A landscape with many valleys, sampled at points; each row gives a point and its height.
A ball rolls from a point to the lowest of its 2 nearest points, and stops where none of them is lower. Distance is the straight distance between rows; heights are no part of it.
Z_492 height 286: [150 135 123 117 105 126 123 156 177 132 146 125  90 164 172 140  85 168
 145 141 134]
Z_791 height 543: [151 150  87 119 171 203 142 159  76  91 119 147 133  43  66 122 171 101
 125 149 122]
Z_322 height 225: [125 177  36 115 183 125 180 161 144 119  87  94 115 123  64 121  98 106
  76 159  85]
Z_951 height 22: [139  83 154 151  82 126  88  61 113 143 161 142  99 162 193 137 116 128
 149 149 108]
Z_93 height 409: [111  85 123 131 168 173 104 165  73  75  78 118 148  60 110 157 124 123
 109 105 131]
Z_818 height 317: [184 162 129 121  94 217 103 178 145 136 118 158  70 116 145 155  87 127
 132 167 136]
Z_870 height 305: [118 111 147 169 104 144 118  43  72 127 138 135 131 126 123 134 152  87
 120 133 132]
Z_757 height 396: [ 92 104 211 116 116 136  91 115 113 155 126 171 142 129 144 124 143 121
 144  82 141]
Z_668 height 273: [145 130 112 121 102 111 126 157 195 134 130 118  84 177 181 147  67 176
 133 139 118]
Z_46 height 438: [ 93 119 156 151 101 115 124  44  95 124 144 131 144 141 135 134 158  96
 119 118 137]
Z_355 height 456: [151 146 179 125 103 175 113 130 108 182 145 194 123 100 121 103 148 118
 181 142 149]
Z_658 height 571: [ 84 141  63 117 182 142 100 155  80  75  80  81 124 109 105 149  75 133
  85 132 107]
Z_754 height 423: [126 114 121 124 154 160 149  91  86 102 148 127 155  74  75 114 186  80
 110 143 130]
Z_460 height 485: [136 151 183 117 113 171 118 113 101 182 141 205 130  88 112  94 165 102
 169 131 147]
Z_452 height 303: [162 145 126 111 102 172 104 179 175 131 124 130  79 152 157 158  71 150
 126 143 135]
Z_40 height 811: [172 143  70 171 113 146 118  84 105 119 119 105  56 173 171 124  91 139
 134 182  98]
Z_436 height 613: [107  80 146 174 113 113 106  54  73 111 118 102 136 168 152 157 128 104
 107 121 129]
Z_345 height 347: [ 93  97 174 120 133 126 105 122 113 124 128 130 171  99 122 140 144 116
 113  87 150]
Z_303 height 99: [ 91  90  90 118 157  79 199 147 171 123 132  85 172 136 102 118 167 116
  81 119 116]
Z_873 height 528: [137 153 109 130 107  84 161 109 155 158 160 138 140 137 127 102 141 139
 164 146 128]
Z_734 height 486: [100  93 122 130 162 111 143  82  97  89 119  86 170 117 103 132 166  90
  91 129 123]
Z_336 height 480: [161 161  80 133 136 127 135 156 159 126  81  98  77 160 122 152  64 141
 100 136 126]
Z_449 height 214: [127 125 165 113  93  77 120  58 134 162 160 159 111 166 156 102 145 156
 166 123 110]
Z_510 height 57: [ 74 102 140 107 135  53 164 106 160 137 139 113 182 161 124 125 161 117
  95 106 120]
Z_506 height 493: [136 163 136 101 141 167 122 209 157 114 121 134 131  89 104 144 108 150
 109 113 164]
Z_251 height 612: [152 171  50 146 115 102 182 150 190 153  86  96  97 146 101 137  90 144
  94 138  91]
Z_947 height 578: [126 150  90 131 170 170 109 159  79  80  90 102 112 101  96 142 102 124
  98 130 119]
Z_730 height 193: [143 149 145  82 120  54 158 145 190 166 131 144 152 161 114  93 160 159
 165  98 110]
Z_365 height 547: [113  85 137 164 150 154  97  99  42  95  99 117 138  96 119 143 138  97
 104 123 126]
Z_253 height 183: [ 85  98 113 157 104  56 167  53 131 137 131 108 161 169 133 139 164 100
 101 130 105]
Z_671 height 542: [145 154 163 117  92 127 124  56 116 177 168 172 119 131 124  91 163 135
 175 141 127]
Z_736 height 337: [107  70 173 146 125 131  90 130 106 122 124 124 146 121 149 151 119 117
 111  92 148]
Z_661 height 470: [127 119 155 114 121 144 101 196 167 120 134 123 122 156 161 147  84 160
 134 102 147]
Z_451 height 620: [123 127  89  84 182 167 145 180 136  60 104  96 160  68  71 137 140 130
 103 117 127]
Z_770 height 244: [107 153 150  78 138 106 171  86 150 160 169 154 160 146  93  71 198  94
 137 120 122]
Z_359 height 512: [152 162 132 119 105 106 138 131 155 155 162 144 126 135 127 111 133 152
 169 140 141]
Z_513 height 287: [ 97 109 179  84 153 120 109 181 151 126 124 128 183  96 117 123 136 149
 127  74 153]
Z_549 height 247: [122 114 126 117 111  61 131 158 186 148 128 125 119 181 169 133  98 185
 150 106 119]
Z_823 height 594: [131 153  81 129 167 135 156 145 122  88 117  96 137 106  96 121 144 110
 112 141 123]
Z_994 height 530: [106  82 157 168 130 153  95  76  46 105 101 133 134 105 127 148 147  87
 101 123 130]
Z_380 height 333: [109 134 142 116 146 113 124 188 166 103 124 105 149 122 131 143 109 154
 115  96 156]
Z_304 height 699: [148 184  47 142 145 124 188 140 151 123 100 103 103 132  90 115 118 115
 107 161  94]
Z_193 height 416: [ 95  90 179 157  96 157 104  63  74 135 134 170 125 117 156 136 146  87
 129 119 139]
Z_867 height 760: [163 136  77 185 117 130 126  67  78 125 123 104  77 162 152 114 111 128
 148 170 100]
Z_409 height 403: [140 129 142 144  94 110 122  72 117 155 169 145 119 142 144 115 136 130
 158 145 143]
Z_404 height 574: [135 150 143 121 133 167 141 100 104 146 166 170 156  69  83  95 184  78
 137 144 143]
Z_805 height 614: [129 131  86 126 175 154 143 132  95  83 123 101 144  84  75 113 158 101
 111 147 110]
Z_11 height 622: [147 171 147 122 101 141 134  68 119 170 175 172 134 113  98  88 171 114
 171 145 133]
Z_463 height 386: [105 106 141 117  88  31 140  64 151 169 140 144 131 177 154 113 141 162
 147 121 102]
Z_216 height 181: [114  90  97 183 112  60 154  64 112 128 111  85 139 177 145 142 134 115
 111 131 101]
Z_638 height 523: [170 170  90 144  96 109 159 111 152 160 158 134  95 134 140 111 130 156
 159 165 128]
Z_608 height 140: [119 162  53 128 162 109 179 165 163 127  75  84 117 137  82 127 100 121
  72 134  84]
Z_3 height 328: [116 128 141 141 128 148 136  75  91 122 154 134 159  88  92 121 178  76
 115 137 133]
Z_564 height 525: [136 142  91 152 121  95 156 155 164 118 106  96 109 158 147 147  95 151
 113 123 129]
Z_99 height 232: [114 132 108 123 102  42 155 156 191 158 131 124 131 170 146 117 112 175
 143 108 109]
Z_545 height 465: [185 149 134 141  87 197 113 128 108 164 164 178  83 100 140 110 134 132
 182 182 140]
Z_609 height 110: [125 100 146 178  92 134 113  30  79 135 143 139 112 145 149 137 141  98
 135 139 131]
Z_202 height 272: [ 95 100 189 128  95 111  95  66 109 145 145 154 129 162 161 128 135 133
 144  99 125]
Z_639 height 519: [145 159 132 111 110  88 143 139 165 167 152 147 123 153 132 104 130 174
 177 131 126]
Z_602 height 664: [186 157  80 142 101 139 129 113 160 141 126 119  42 160 177 142  85 161
 124 186  99]
Z_360 height 601: [162 174 110 145 124 158 136 150 127 110 142 128 115 103 103 125 128 125
 136 148 150]
Z_347 height 744: [179 143  85 160 103 147 123 101 135 125 120 109  57 167 183 133  91 154
 131 176 100]
Z_191 height 527: [112 109 123 159 142 110 134  58  85 102 125 100 156 129 107 133 160  84
 105 141 118]
Z_103 height 500: [114 155 137  98 147  98 142 190 183 135 141 122 164 127 109 111 132 158
 140  98 144]
Z_394 height 499: [127 126 133 123 142 175 142  95  89 125 151 160 151  50  77 112 192  73
 122 142 139]
Z_899 height 258: [128 114 121 120 100  79 127 159 191 130 130 116 104 185 187 145  77 185
 136 118 118]
Z_931 height 617: [143 179  70 134 121 103 183 159 191 145 113 110 114 141 106 133 110 143
 108 138 116]
Z_967 height 122: [115 122 106  82 178 129 176 160 159 104 152 112 167  96  80 103 174 110
 106 133 143]
Z_961 height 290: [139  86 147 170  82 136  98  38  85 141 157 142 103 155 171 139 125 114
 139 149 119]
Z_432 height 629: [150 168 140 112 126 160 150 104 122 163 184 169 150  88  78  86 177  87
 162 160 144]
Z_67 height 341: [183 181  94 137 123 186 122 146 122 121 109 130  71 123 109 142 100 129
 124 155 134]
Z_717 height 476: [177 171 131 132  93 174 126 141 126 169 168 168  97 111 120 106 133 145
 178 166 145]
Z_15 height 509: [131 170 105 112 126  89 174 162 183 151 148 133 149 139 113 107 140 145
 144 131 127]
Z_616 height 326: [114 137 140 106 150 129 126 185 157 106 132 115 158  93 115 128 129 145
 114  99 154]
Z_578 height 374: [ 95 118 195  81 141  91 107 137 148 134 126 139 179 139 117 118 151 140
 136  67 134]
Z_493 height 344: [127  73 143 161 114 100  98 113 126 115 132  98 126 175 181 163  97 134
 125 107 131]
Z_860 height 320: [148 204  59 110 171 160 137 157 113 114  94 114  96 105  65 140  93 112
  99 160 112]
Z_940 height 384: [149 118 160 124  90 100 109  67 126 166 170 153  99 162 168 107 130 158
 172 151 113]
Z_63 height 319: [141 132  98 172 130 100 148  94 113 119 135 101 138 138 124 126 141 108
 128 144 124]
Z_919 height 304: [121  67 176 141 101 138  78 131 124 134 144 146 131 159 183 147  97 123
 146 110 124]
Z_4 height 348: [136 135 104 148 119  92 154 115 145 130 141 108 133 142 139 129 129 124
 135 130 131]
Z_582 height 496: [134 168 152 103 132 156 121 205 157 135 138 147 139 104 108 127 122 155
 143 112 160]
Z_822 height 660: [145 175 147  99 120 133 149  96 138 170 182 169 150 111  84  76 181 107
 169 146 133]
Z_149 height 477: [118 111 173 111 124 163  93 216 157 121 122 135 128 138 165 144  81 150
 128  96 152]
Z_34 height 259: [130 131  96 169 119  93 168  58 107 134 143 109 136 141 118 122 157  91
 128 157 109]
Z_194 height 24: [105 139 118 122 123  95 179  59 135 151 170 141 152 142 103  92 186  83
 127 146 124]
Z_160 height 335: [125 107  69 184 119  93 133  96 101 115  90  78  97 191 166 134  90 138
 116 143  96]
Z_553 height 572: [139 171  79 118 174 165 111 162 104  94  81 107  93 114  89 152  74 123
  90 137 118]
Z_775 height 619: [166 119 108 164  93 104 130  57 116 159 173 129  87 148 175 116 126 143
 155 174 115]
Z_801 height 217: [153  83 157 154  79 158  85  89 115 145 158 157 103 141 193 134 107 117
 161 157 109]
Z_571 height 78: [121 134  83 105 175 118 180 162 163  95 131  94 153 109  90 116 157 115
  97 130 128]
Z_786 height 362: [143 129 119 148 106 100 137 102 131 138 154 124 128 143 146 130 126 136
 152 137 139]
Z_498 height 656: [168 130 117 143  92 102 124 105 155 155 166 135  75 160 194 116 107 172
 150 181 100]
Z_426 height 490: [132 149 151 101 135 187 111 225 150 124 114 145 116  94 124 150 102 147
 118 110 161]
Z_626 height 381: [ 98  81 120 124 170 136 110 163 105  63  89  77 165  91 117 161 123 140
  93  92 134]
Z_926 height 593: [164 174  97 142 145 191 119 158  86 104 112 139  93  94  97 135 110 113
 117 146 128]
Z_28 height 466: [134 131 149 129 120 142 110 175 147 126 144 130 127 139 145 135 101 154
 135 112 150]
Z_14 height 497: [ 77  94 154 137  91  55 128  53 126 131 133 118 156 183 157 146 135 128
 113 108 126]
Z_701 height 123: [162 116 182  94 112  95 103 152 171 150 141 148 110 177 154 108 129 180
 180 101 113]
Z_675 height 615: [168 147 106 146  91  99 142 105 154 177 171 139  69 147 177 100 119 182
 156 183 108]
Z_804 height 576: [ 94 154  57 126 181 132 102 152  91  90  79  84 108 132 108 156  54 125
  74 136 109]
Z_457 height 243: [134 124 130 138 147 150 130 127  98 106 138 124 157  78  98 127 158 101
 119 133 141]
Z_546 height 665: [156 105 135 169 117 177 103 134  91 117 128 135 109 122 149 139 113 109
 134 131 139]
Z_635 height 444: [155  94 108 168 103 109 117 103 132 121 129 102  91 182 192 149  94 149
 134 145 114]
Z_945 height 368: [ 86  84 140  68 164 155 144 118 129 105 147 131 191  75  81 110 185 102
 107 111 147]
Z_450 height 424: [173 183  67 136 138 139 141 139 140 128  86 111  74 151 111 147  77 139
 111 155 122]
Z_351 height 564: [ 97 100  95 145 171 162  84 144  44  70  90  91 138  94 111 139 108 127
 101 119 113]
Z_118 height 521: [166 164  98 111 160 135 125 182 165 121  77 100  81 144 103 167  61 139
  87 125 138]
Z_937 height 226: [111 133 153 130 118 134 126  83 105 137 156 147 159 103 105 116 167  93
 126 125 142]
Z_296 height 566: [159 154  82 142  90  84 163 110 166 173 155 133  89 144 157 106 126 179
 153 173 104]
Z_69 height 306: [ 86 144 159  84 139 101 159  86 150 145 158 145 174 144 103  83 188 106
 127 112 122]
Z_636 height 513: [139 128  95 119 173 186 138 127  61  90 129 134 147  52  60 111 178  85
 126 153 112]
Z_645 height 453: [170 147 157 133 100 203 117 166 111 168 143 191  94  98 142 113 129 122
 180 169 147]
Z_721 height 288: [130  78 188 132  94 156  71 133 122 141 138 168 126 144 193 141 105 115
 166 128 114]
Z_516 height 322: [ 86  97 183 102 150 107  96 164 143 124 125 116 176 124 132 136 127 146
 119  69 150]
Z_471 height 609: [155 184  82 131 116 121 171 153 174 135 126 115 111 131 119 128 113 138
 128 149 130]
Z_272 height 422: [130 111 195 127 137 183 109 149  84 154 119 200 126  76 157 132 141  88
 159 138 165]
Z_518 height 269: [142  76 167 145  86 163  72 123 125 135 146 157 114 138 204 141 101 118
 167 150 109]
Z_234 height 484: [121 117 162 117 137 177  98 220 142 113 116 142 128 102 146 153  99 146
 113  96 160]
Z_136 height 457: [162 145 145 124  99 217 112 188 117 150 136 183  84  94 152 135 113 123
 160 166 150]
Z_143 height 478: [132 109 170 108 117 115  94 176 169 134 138 137 123 172 161 133  98 165
 156 100 135]
Z_653 height 580: [183 157  85 126 108 133 142 133 184 148 108 110  50 160 157 151  70 161
 117 172 114]
Z_673 height 100: [123 114  99 161 134  99 123 150 141 100  86  76 105 178 155 161  81 144
  94 108 121]
Z_220 height 69: [143 100 165 117  97 109  89 133 157 146 155 143 108 177 185 122 102 173
 168 131 110]
Z_601 height 263: [126 100  94 188 110  79 138  77 106 123 111  86 119 180 159 143 115 130
 123 136 104]
Z_914 height 522: [167 151  81 130 124 129 138 145 175 139  92 106  66 169 139 158  60 154
 109 151 115]
Z_121 height 432: [146 120 180 127 123 184 109 168  96 163 125 201 118  88 148 120 133 102
 167 142 159]
Z_656 height 443: [155 129 181 124 108 187 108 151 109 179 136 193 111 109 145 104 135 122
 182 145 149]
Z_803 height 510: [157 116 140 142  87 108 107  55 121 162 180 149  86 152 180 110 126 151
 161 171 113]
Z_156 height 334: [100  81 129 115 159 141 122 108  95  81 114 101 181  82 100 142 163 100
 101 112 130]
Z_385 height 23: [106 108  78 121 178 101 196 159 162 107 120  84 157 121  94 109 162 118
  84 132 113]
Z_955 height 534: [134 147  74 156 126 100 160 141 158 125  86  89  93 164 137 149  85 145
 104 125 106]
Z_341 height 514: [131 164 112 119 119  97 156 163 175 142 142 128 137 139 126 121 119 153
 149 126 142]
Z_745 height 157: [100 145 126  94 133 105 185  70 143 160 179 154 153 141  96  81 200  83
 122 139 125]
Z_159 height 567: [151 167 104 116 103  82 175 118 169 178 162 148 129 145 120  85 157 151
 174 155 109]
Z_238 height 216: [117  94 186 124  92 112  96  75 125 152 156 155 121 172 172 125 120 141
 156 114 118]
Z_598 height 582: [131 135 102 135 169 190 103 170  69  85  86 122 109  74 101 143 113 120
 111 122 117]
Z_669 height 541: [161 157 139 102 111  79 134 116 161 173 157 159 107 156 138  87 143 185
 185 146 116]
Z_344 height 471: [ 67  97 149  75 153 119 151  93 139 111 152 122 188 112 102 114 183 102
  97 105 138]
Z_334 height 558: [105  76 120 152 164 154  87 127  37  79  87  97 139  96 118 144 117 112
 107 118 113]
Z_138 height 573: [ 96  83 149 174  94  90 116  31  87 111 127 110 136 176 152 159 143 109
 107 122 134]
Z_265 height 220: [140 137 139 147 133 163 120 137  86 118 136 152 141  74 106 121 148 102
 134 133 146]
Z_586 height 388: [117 118 186 138 116 178 114 104  77 155 128 201 122  79 142 123 153  84
 153 138 160]
Z_544 height 215: [124 141 123 104 115  53 159 145 186 168 141 132 150 163 131 105 134 162
 157 109 114]
Z_954 height 488: [ 97  86 172 169 114 161 106  61  57 122 117 152 131 105 149 146 151  80
 105 121 136]
Z_886 height 237: [106 124 189  72 157 123 112 175 155 138 127 140 188 100 103 108 158 140
 139  77 141]
Z_724 height 546: [ 61 118 190  89 131 126 116  89 120 123 137 144 186 120 119 113 184 112
 112  82 133]
Z_778 height 282: [ 95 121 182 136 116 167 122  82  72 148 131 189 138  77 133 116 168  84
 137 118 152]
Z_455 height 321: [107  98 156 135 141 130 104 142 112 109 131 109 157 104 126 146 132 126
 108  99 151]
Z_158 height 570: [143 162  47 155 125 105 162 134 157 138  70  90  87 160 118 136  75 140
  99 139  91]
Z_245 height 101: [152 119 162 107 105 102 101 138 162 151 153 148 109 172 162 110 114 177
 172 122 123]
Z_42 height 48: [102  93  98 174  99  48 166  53 129 144 121  98 148 179 133 134 148 113
 106 137  92]
Z_210 height 275: [118 107 122 124 159 144 123 130 111  88 125 104 167  77  98 131 157 104
 106 119 133]
Z_323 height 524: [ 85 102 150 151  91  84 123  30 104 119 136 122 147 168 153 145 149 112
 114 118 132]
Z_615 height 151: [133 114  86 163 130 118 117 131 132  99  83  77  90 194 169 153  71 139
 111 130 105]
Z_913 height 338: [108 132 127 120 133  83 135 171 172 125 126 105 150 147 140 140 111 154
 127 100 146]
Z_411 height 253: [115 123 122 121  87  40 157  73 158 177 149 142 134 164 144 102 147 154
 157 130  99]
Z_80 height 584: [124 155  78 128 177 150 127 150 101  76  97  88 132  97  90 130 123 117
 101 135 116]
Z_964 height 391: [122  84 139 138 165 176 104 165  65  94  82 144 131  55 135 161 131 108
 120 114 149]
Z_379 height 92: [ 80  99 134  99 153  69 159 125 158 126 140 101 184 137 119 127 161 112
  97 109 136]
Z_632 height 671: [143 118 132 156 127 158 110 151 107 101 126 122 117 118 136 143 115 121
 123 121 148]
Z_650 height 164: [113 125 114 144 122  93 171  61 132 143 158 122 151 141 113 116 168  85
 122 149 118]
Z_287 height 475: [127 118 101 112 171 169 144 111  78  84 134 122 154  68  63 110 180  84
 118 145 123]
Z_306 height 98: [104 126 174 136 112 149 111  79  92 145 144 164 149 101 123 122 163  94
 135 113 144]
Z_219 height 675: [164 123 100 171 105 107 135  74 117 137 153 120  89 153 166 123 120 139
 149 162 123]
Z_938 height 56: [101 118  84 157 137  75 161 163 163 111  75  67 141 164 134 150 107 146
  82 106 106]
Z_853 height 460: [153 134 142 139 114 197 111 193 127 126 124 158 102 102 140 143 105 124
 132 136 154]
Z_277 height 605: [158 187  97 135 126 139 163 154 154 124 139 130 117 115 100 126 132 124
 131 146 144]
Z_529 height 592: [132 130  95  87 174 169 149 180 143  75 127 115 156  63  67 122 158 120
 109 125 138]
Z_412 height 647: [ 48 127 183  79 124 101 138  79 130 119 141 140 185 149 126 102 192 115
 108  87 118]
Z_300 height 568: [ 86 120  75 126 181 158  83 156  59  70  82  84 132 103 108 154  83 134
  92 123 113]
Z_975 height 53: [110 143  84 127 150  85 174 189 197 110  87  81 143 134 116 145 108 143
  82 107 116]
Z_474 height 307: [120 110 133 133 153 146 108 162 111  97 112 112 150  88 119 148 127 128
 107 106 147]
Z_489 height 128: [ 94  97 106 114 161  71 170 138 163 118 134  90 179 134 112 127 162 110
  95 119 124]
Z_508 height 242: [106 113 141  88 157 143 147 115 135 120 159 132 180  79  80 108 175  95
 112 124 142]
Z_593 height 427: [107 105 203 121 119 153 106 115  98 165 127 186 132 107 149 116 144 111
 150 103 146]
Z_646 height 554: [163 174  82 111 170 147 113 176 131 120  73 100  83 124  89 157  59 123
  90 138 127]
Z_105 height 336: [ 82  96 196 138  91 143  93  67  90 151 136 180 129 142 159 132 145 111
 140 101 134]
Z_874 height 192: [129 131 163 125 125 158 122 133 104 148 144 166 151  77 108 118 151 105
 140 125 158]
Z_774 height 365: [123  83 176 139 138 175  88 171  99 125 115 155 128  91 161 146 117  99
 124 116 156]
Z_746 height 353: [116  71 182 143 123 158  87 163 109 126 120 139 134 117 169 150 111 114
 125 100 149]
Z_297 height 585: [133 160  79 114 180 206 107 178  64  90  79 135 108  64  82 153 105 126
 110 136 116]
Z_179 height 377: [123  87 159 148 144 182 105 164  74 114 104 162 125  66 149 149 134  95
 127 124 150]
Z_651 height 482: [120 118 171 113 128 102 105 158 151 139 143 133 142 158 141 124 113 157
 156  88 147]
Z_857 height 294: [150 150 127 118 115 145 121 172 174 130 131 129  92 153 151 145  82 160
 138 132 147]
Z_821 height 559: [141 159  83  98 174 197 145 174 109  79 112 132 134  47  60 131 151 115
 110 143 121]
Z_831 height 171: [109 113 126  78 172 136 158 148 153 113 157 122 182  84  74  99 172 112
 115 123 151]
Z_35 height 526: [151  79 129 158  90 116  97 102 134 117 149 115  99 173 210 149  91 140
 142 153 104]
Z_680 height 479: [128 131 162 125 111 125 112 116 130 151 155 150 139 133 128 114 138 131
 155 113 146]
Z_968 height 245: [ 79 113 127 128 103  53 170  49 140 145 146 131 159 164 129 116 170 103
 108 124 111]
Z_963 height 26: [118 141  92 139 141  91 155 176 179 106  77  77 123 153 135 159  82 153
  85 104 126]
Z_239 height 489: [125 116 178 122 123 123  99 142 130 149 148 148 137 144 139 124 122 138
 157 100 146]
Z_25 height 458: [160 146 140 123 113 219 112 204 119 135 110 178  84  89 144 147 104 113
 135 151 153]
Z_567 height 170: [129 137 172  85 130  64 130 137 170 153 132 144 164 164 120 104 157 147
 156  88 127]
Z_462 height 654: [141  96 128 177 130 153  96 110  73 105 118 114 112 140 147 143 111 111
 117 124 134]
Z_672 height 721: [158 114  93 185 105 105 136  52  93 136 133 109  94 162 161 126 129 122
 141 164 108]
Z_521 height 501: [167 176 115 130 100 125 144 123 152 166 168 144  97 133 134 101 129 165
 178 162 135]
Z_161 height 487: [181 188 127 114 100 144 137 129 148 175 176 158 103 120 116  89 140 162
 189 170 137]
Z_153 height 467: [154 142 155 129  94 130 116  79 119 176 171 169 108 133 136  99 136 143
 178 153 131]
Z_424 height 102: [112 129 207  97 137 149 109 144 118 163 114 183 160  89 115 105 159 119
 152  94 144]
Z_328 height 473: [117 134 197 111 110 153 107 104 108 173 136 192 134 113 123 105 163 117
 167 105 137]
Z_410 height 648: [149 184  42 150 126 117 192 143 175 147  91  95  99 142  87 122 101 130
  97 156  87]
Z_454 height 562: [114 112 125 174 123 113 121  38  56 109 121 103 134 148 118 136 151  87
 113 145 116]
Z_942 height 589: [152 182  81 122 164 194 117 162  80 101  98 128  99  80  77 141 110 117
 104 147 118]
Z_737 height 165: [130 130 184 116 132 162 115 155 106 163 133 179 148  82 116 113 148 119
 159 118 152]
Z_248 height 141: [156 128 187  90 121  87 108 152 170 148 134 151 131 175 130 115 140 177
 180  82 128]
Z_766 height 77: [107 105  96 165 139  76 142 150 141 100  79  69 132 170 150 153  96 143
  86 106 115]
Z_197 height 469: [146 142 145 136 115 137 125 145 137 136 151 135 128 127 130 126 120 137
 147 124 155]
Z_107 height 134: [138  92 176 115  93 104  88  96 144 147 158 154 105 176 180 119 111 154
 169 128 104]
Z_858 height 236: [131 130  61 171 132 109 126 118 118 120  75  76  81 189 157 137  64 142
 107 137  91]
Z_758 height 419: [ 67  98 198 101 133 131 101 108 115 132 122 147 176  99 129 129 161 121
 113  80 147]
Z_232 height 281: [136 195  44 104 185 132 153 163 133 115  83 100 105 111  61 132  89 110
  87 159  96]
Z_127 height 412: [105  78 118 116 173 158 104 170  92  63  72  94 164  70 108 162 122 135
 102  87 135]
Z_783 height 655: [110 117  92  91 180 174 121 185 117  60  79  97 149  74  81 151 119 139
 101 105 127]
Z_88 height 636: [125  81 136 181 126 125  97  77  71 105 113  95 124 159 151 150 116 104
 111 126 126]
Z_281 height 464: [ 91 103 159 117  98  45 126  76 143 147 134 129 143 188 155 125 130 150
 134 102 120]
Z_267 height 517: [135 153 103 140 113  97 153 154 169 132 128 114 116 152 145 136 107 158
 133 124 135]
Z_167 height 498: [136 168 145  98 129 126 128 190 168 137 146 134 145 126 111 115 127 154
 150 110 152]
Z_364 height 311: [179 156 127 103  98 192 101 176 170 138 127 143  70 137 150 156  66 142
 132 162 130]
Z_773 height 730: [146 177  69 129 158 128 174 155 148 101 104  98 119 120  90 122 124 116
 104 147 117]
Z_554 height 462: [141 132 144 138 111 176 104 179 136 127 134 140 109 126 150 145  94 141
 134 125 151]
Z_268 height 127: [ 62 112 138 106 117  54 166  80 150 145 135 132 174 173 128 110 171 115
 103 109 109]
Z_944 height 597: [170 168 116 150 126 191 125 159  98 120 131 146  99  91 110 130 124 120
 129 149 142]
Z_949 height 58: [133 131 140 120 102  71 136  76 145 167 160 148 120 157 143 107 142 149
 168 135 116]
Z_663 height 575: [140 137 105 103 163 181 139 171 117  89 128 126 156  45  72 124 164 111
 117 130 137]
Z_985 height 581: [167 175 121 110 100  80 157 110 164 182 166 153 106 140 128  78 154 171
 184 165 111]
Z_983 height 361: [109 101 120 137 168 118 119 157 121  74  95  72 166 112 123 150 121 135
  94 103 138]
Z_418 height 583: [ 86 137  59 146 172 110 118 147  92  83  69  66 121 149 126 142  70 126
  81 137 103]
Z_679 height 324: [184 170 111 129 100 203 119 167 126 131 125 151  68 117 126 143 100 126
 136 167 141]
Z_511 height 418: [ 81  67 126 114 161 120 128  92  96  69  99  86 186 103 100 150 162 103
  89 116 120]
Z_558 height 378: [133  83 116 170 112  99 114 105 122 106 118  90 108 195 187 157  95 137
 121 122 116]
Z_481 height 367: [ 92  93 216 103 123 117  85 131 127 143 114 152 152 150 144 126 135 133
 140  61 137]
Z_76 height 366: [177 193  84 135 121 158 146 139 134 128 115 121  75 132 109 143 102 137
 123 160 136]
Z_333 height 350: [116 117 121 132 154 105 133 160 140  95 118  88 161 113 120 146 125 130
 102 106 143]
Z_431 height 385: [ 73 122 158  79 149 115 149 100 141 130 158 142 182 126 103  98 186  98
 109 107 133]
Z_446 height 343: [106 120 119 135 143  84 142 158 155 110 124  89 150 146 141 143 117 141
 109 105 140]
Z_282 height 182: [118 131 197  86 148 136 109 162 140 151 130 163 170  99 104 107 158 140
 146  83 145]
Z_163 height 318: [126 140 119 118 154 145 123 179 131  86 117 103 143  80 107 141 127 134
 107 113 146]
Z_592 height 604: [160 101 126 145  88 119 104 100 148 139 165 131  80 166 200 132  97 159
 150 164 101]
Z_59 height 345: [152 196  59 131 158 169 117 143  86 115 101 114  80 115  81 133  84 115
 108 165 117]
Z_557 height 505: [ 70  81 149  57 165 136 146 109 145 102 141 121 198  94  88 114 180 112
  99  98 149]
Z_989 height 155: [135 136 182  84 131  73 114 159 174 146 125 140 151 166 126 111 145 166
 162  72 131]
Z_87 height 323: [131  79 156 149 107 130  91 133 124 120 141 120 121 159 173 152 102 132
 137 115 131]
Z_71 height 504: [117 158 120  97 148  88 168 182 190 140 141 125 163 134 106 103 146 139
 137 119 128]
Z_21 height 346: [ 88  96 205 102 138 103  85 141 138 136 128 131 164 142 138 135 133 147
 129  67 145]
Z_398 height 90: [126 157  67 136 146 102 179 171 186 118  74  80 124 139  97 135 101 131
  75 120  94]

Where does a ball stop that starts at each point below?
Z_931 => Z_947
Z_783 => Z_474
Z_11 => Z_194
Z_498 => Z_951
Z_191 => Z_424
Z_757 => Z_424
Z_506 => Z_306
Z_452 => Z_220

Two balls start at each pair of points below. Name the first point that both come to, or write none.
Z_553 / Z_804 => Z_220
Z_59 / Z_158 => none
Z_93 / Z_658 => none
